Points on a hilly landscape, in no order, each with its height.
A climber steps from a point to the highest of its 4 nearest points, and stops where none of them is higher. Distance is the straight distance between rows; heights are no part of it.
z978 height 3.78: [ 98  84 112 115 128 115 104  91 116  96 108  93  72 117  77  91  75  92
  59  75]
z129 height 3.94: [ 84  83 109 110 109 103 106 105 105  96 108 104  61 105  75  90  95  96
  80  84]
z865 height 2.36: [107 102 104 100 114 110  97  87 105 120 118  53 114 116 106  99  63  93
 100 114]
z755 height 2.76: [ 79  83 108 110 103 100 106 110 101  93 108 110  64 103  73  93 100  97
  85  87]
z3 height 4.89: [ 97  90 116 108 112 100 102  92 106 108  92  80  88 107  89  97  84 101
  77  94]
z240 height 3.11: [ 77  85 108 118 119 100 106 117  95  96 109 128  61 107  54  91  99  99
  82  81]
z601 height 4.54: [109 113  92  92  88  92  95  98  92 102  91 114 121  91 125 103 116  99
 117 103]
z914 height 2.95: [ 99 101 113 105 113 101  98  91 103 117 102  67 108 112  95 100  71 100
  92 107]
z173 height 4.58: [116 115  81  84  82 108 102  99 104 107  91 106 139  81 130 116 123 108
 135 111]
z332 height 5.20: [ 97  96 115 106 109  95  98  92 102 111  92  76  97 106  94  99  86 103
  83 101]
z714 height 4.25: [116 113  82  83  81 104 100 100 106 106  92 111 138  81 130 116 128 110
 135 107]
z395 height 6.06: [117 115  81  97  99 116 102  95  93 110 109  54 116  95 135 100  95  99
 122 128]
z340 height 4.22: [ 94  83 113 109 115 105 106  96 112 100 101  89  71 108  82  93  87  97
  69  83]
z861 height 4.15: [ 88  82 111 108 111 104 106 101 108  98 106  96  65 107  79  92  93  96
  75  83]
z428 height 3.67: [ 86  83 111 115 126 106 104 106 108  94 119 112  60 112  64  86  88  95
  73  77]
z236 height 3.60: [ 94  80 114 118 137 115 103  92 112  90 122 106  66 125  70  87  71  87
  59  69]
z66 height 3.01: [103  87 112 118 133 124 103  85 114  98 102  87  78 123  76  95  62  87
  55  75]
z844 height 3.59: [102  90 116 111 124 115 103  88 115 108  94  79  88 113  81  98  66  94
  65  87]
z732 height 3.75: [ 99 108 104 103  96  87  94  96  86 103  90  96 108 101 113 101 105 100
 101 104]
z545 height 3.93: [ 85  96  95  93  77  85  95 115 103  66  95 147  97  96  79 102 121 109
 105  95]
z441 height 5.60: [103 105  99  84  76  83  93 103  99  79  93 136 102  86 109  99 115 102
 112 103]
z181 height 2.94: [ 75  85 101 106 103  90 106 124  91  87  98 145  78 106  55  99 117  98
  87  82]
z551 height 4.90: [115 110  93  76  78  86  94 101 109  99  96 133 121  76 125 105 127 107
 131 102]
z647 height 3.65: [100  93 117 107 118 104  99  90 109 112  93  74  96 109  87  98  71 100
  77  98]
z690 height 3.43: [ 77  86 104 112 111 100 106 117  98  94 108 123  63 104  61  92 101  97
  85  84]
z381 height 5.17: [ 90  93 104  97  81  88  99 102  90  83  95 117  86  98  97 100 108  96
  96 100]
z435 height 4.21: [ 97 106 107 105 101  87  96  95  88 109  92  86 109 103 108 100  99 102
  98 106]
z209 height 2.52: [104 100 108 102 117 110  98  87 107 121 113  59 110 119  98 101  55  89
  93 110]
z146 height 3.28: [102  95 115 106 123 114 100  85 111 116  98  71  98 115  85 102  55  94
  77  99]
z49 height 3.05: [ 79  82 101  93 101  80 103 125  95  80  93 163  84 108  53 102 133  99
  89  80]
z243 height 4.29: [ 97 100 106 100  90  84  96  97  86  96  89 102  97  99 108  99 107  97
  96 102]
z797 height 1.50: [102 118  95 105 102 103  98  97  92 112 106  68 117 105 117  99  91 103
 113 117]
z98 height 3.20: [ 79  90  95  95  85  83  97 121 101  71  94 155  96 103  66 104 129 108
  98  87]
z597 height 1.12: [100 114 100 108 101  94  95  95  88 111  96  85 114 103 113 101  97 103
 108 111]
z21 height 1.78: [ 74  86 101 105  92  96 105 116  93  85 101 125  73 102  71  98 108  97
  93  91]
z194 height 4.92: [ 86  92 101  95  78  90  99 106  92  77  96 125  87  96  92  98 107  97
 100  99]
z341 height 1.19: [ 82  83 105  96 110  79 108 124  89  84  92 165  72 109  48  97 130  97
  81  79]
z644 height 4.48: [114 115  84  86  84 101 100 100 101 107  91 113 135  84 129 112 123 105
 131 106]
z247 height 3.72: [109 116  91 102 104 109  99  95  94 113 114  57 117 105 123  97  85 100
 114 124]
z367 height 4.04: [ 97  82 113 112 121 112 105  94 114 100 104  91  72 112  79  92  83  94
  66  79]
z658 height 3.29: [ 83  86 113 119 128 102 104 112 100  93 119 125  58 109  53  86  92  99
  76  79]
z485 height 4.75: [ 97 102 110 106 102  88  97  95  91 108  92  83 103 104 103  99  95 103
  94 105]
z521 height 5.05: [110 123  81 100  93 113 103  98  89 108  99  78 123  92 128 106 103 104
 128 120]
z848 height 6.20: [111 108  96  81  81  86  93 100 102  94  94 133 115  82 122 101 121 101
 122 102]
z697 height 5.22: [118 107  92  72  73  90  95 103 116 106 100 127 130  71 129 112 141 116
 142 105]
z903 height 2.62: [ 78  92  99  99  79  90 102 114  94  74  97 134  87 100  79 101 111 100
  98  94]
z742 height 5.16: [102 105  99  88  79  84  94  99  94  85  93 128 103  90 113  99 113  98
 108 102]
z412 height 6.18: [ 94  90 115 107 105  95 100  94 101 105  92  82  87 105  90  97  91 102
  79  95]
z80 height 5.90: [ 98 105  97  87  74  84  93 109 105  70  94 145 100  87  98  99 117 109
 113 103]
z221 height 6.10: [129 107  83  94 107 120  96  95  97 113 108  37 119  97 141  97  88  97
 113 132]
z438 height 0.01: [ 85  86 107 105  93  95 105 103  97  91  99 103  72 101  87  96 102  97
  87  92]
z51 height 2.06: [105 113  95 102 107 106  98  95  96 113 114  56 116 109 117  96  82 101
 111 119]
z60 height 2.21: [116 116  78  83  78 115 102  98 103 106  92  96 141  79 133 120 119 110
 138 121]
z335 height 4.36: [124 106  88  99 107 115  97  90 100 113 117  39 119 108 130  96  80  94
 107 126]
z88 height 4.82: [112 117  87  93  88  99  98  99  94 106  91 108 129  89 127 108 117 101
 124 105]
z271 height 3.68: [102  86 113 113 125 115 104  90 116 103  98  84  82 114  80  96  69  93
  61  82]
z746 height 2.78: [118 108  92 100 106 113  99  91 100 114 120  43 117 110 124  95  77  95
 107 123]
z744 height 4.99: [110 122  81  99  91 108 101  99  90 109  95  92 127  91 127 108 109 102
 127 113]
z464 height 4.95: [113 119  80  92  86 108 101 100  95 107  92 100 133  86 129 113 117 104
 131 112]
z13 height 2.83: [104 121  88 105  99 103  99  98  88 110  99  80 121  99 122 103  99 104
 118 116]
z170 height 3.56: [ 91  81 114 116 132 110 102  98 111  91 123 109  62 119  67  85  79  91
  66  72]
z726 height 3.83: [ 94  81 112 114 128 112 104  95 114  96 114 100  65 116  73  88  80  91
  64  75]
z388 height 2.84: [ 78  85 104 108 110  90 106 124  90  91  95 149  72 107  48  96 119  97
  82  81]
z745 height 3.90: [107 118  87 103 102 107 101  96  92 110 107  66 118 102 123 100  91 102
 119 121]
z851 height 5.37: [113 120  78  94  94 117 104  97  91 108 100  70 121  89 133 107 103 101
 131 127]
z384 height 3.44: [103 115  96 103  96  93  96  97  88 108  92  96 118  99 119 103 106 101
 113 107]
z787 height 2.85: [ 80  88 109 118 122  95 106 120  92  94 107 137  62 108  47  90 104 100
  80  81]
z596 height 6.33: [124 110  78  92 101 118 100  95  95 112 104  45 118  91 142 101  95  98
 121 135]
z756 height 5.23: [ 94  94 114 106 102  90  98  94  96 105  90  85  93 104  97  98  94 101
  85 100]
z232 height 3.23: [ 99 112 105 108 106  95  96  95  92 112  99  74 114 106 108  99  88 105
 105 112]
z605 height 4.67: [119 108  86  76  74  97  99 100 113 106  96 117 138  75 130 117 137 116
 140 106]
z824 height 3.73: [ 96  81 113 116 131 115 104  92 114  95 115  98  68 120  73  88  75  89
  60  72]
z841 height 5.65: [120 112  85  98 104 115  98  94  96 111 113  46 115 102 131  97  87  97
 114 127]
z379 height 4.08: [100  88 116 108 116 104 104  93 111 106  94  79  85 109  84  96  79  99
  70  90]
z637 height 4.38: [118 112  83  79  77 105 101 100 110 107  93 111 142  78 131 118 132 113
 137 109]
z684 height 7.03: [110 109  98  80  76  82  93 104 105  85  95 140 108  80 115  99 120 107
 122 103]
z42 height 2.99: [ 99 107 110 106 112  98  96  93 100 116 103  67 111 111 100  99  76 103
  97 110]
z520 height 2.92: [102  99 114 104 119 107  98  89 109 119 102  66 105 115  90 102  59  95
  86 105]
z44 height 4.35: [106 114  95  99  92  90  96  98  87 106  92 104 119  95 123 104 111  99
 113 105]
z542 height 4.85: [107 122  84 103  97 109 101  97  90 110 103  73 120  97 126 104  99 102
 125 121]
z642 height 2.51: [ 75  87  99 104  88  93 103 118  93  80  97 139  82 103  67 101 114 100
  95  89]
z581 height 4.37: [ 93  92 111 104  93  87  98  97  92  97  91  95  88 101 100  98 101  98
  90 101]
z252 height 4.27: [ 91  98  99  92  73  87  97 108  97  72  96 136  93  94  95 100 111 102
 104 101]
z124 height 4.28: [117 112  87  81  81  97  99 100 107 106  93 120 132  80 128 111 129 108
 132 103]
z99 height 2.61: [101  85 112 122 137 125 104  82 112  93 107  91  76 127  76  94  61  84
  51  71]
z872 height 5.86: [ 97 100 101  91  79  84  96 102  92  80  93 127  96  94 107  99 110  98
 104 103]
z466 height 5.09: [113 112  93  86  85  89  94  99  99 100  92 125 121  85 126 104 121 100
 122 101]
z298 height 4.60: [100 105 102  97  87  84  94  97  87  95  90 110 103  95 115 100 110  96
 102 102]
z126 height 6.73: [117 108  92  74  78  90  95 102 112 104  97 129 128  74 129 109 134 111
 138 102]
z480 height 0.95: [ 78  85 106 105  93  98 105 111  96  89 102 113  70 101  77  95 103  97
  89  90]
z550 height 1.09: [115 118  76  86  82 119 105  97  98 107  93  90 136  82 132 118 113 106
 136 123]
z40 height 4.39: [107 111  96  95  89  89  94  97  89 101  89 114 116  92 122 102 114  98
 112 102]
z351 height 4.91: [ 92  84 114 106 105  98 104  97 105 101  96  87  77 105  87  95  94 100
  77  91]
z750 height 4.55: [119 107  88  72  69  97  96 102 116 107  99 115 141  70 132 119 145 123
 144 109]
z430 height 3.77: [ 82  83 110 112 116 105 106 108 104  96 113 111  60 107  67  90  94  96
  78  80]

Where does a climber stop that starts at each point below?
z21 -> z412
z341 -> z684
z550 -> z596
z388 -> z684
z642 -> z684
z181 -> z684
z170 -> z412
z240 -> z412
z99 -> z412
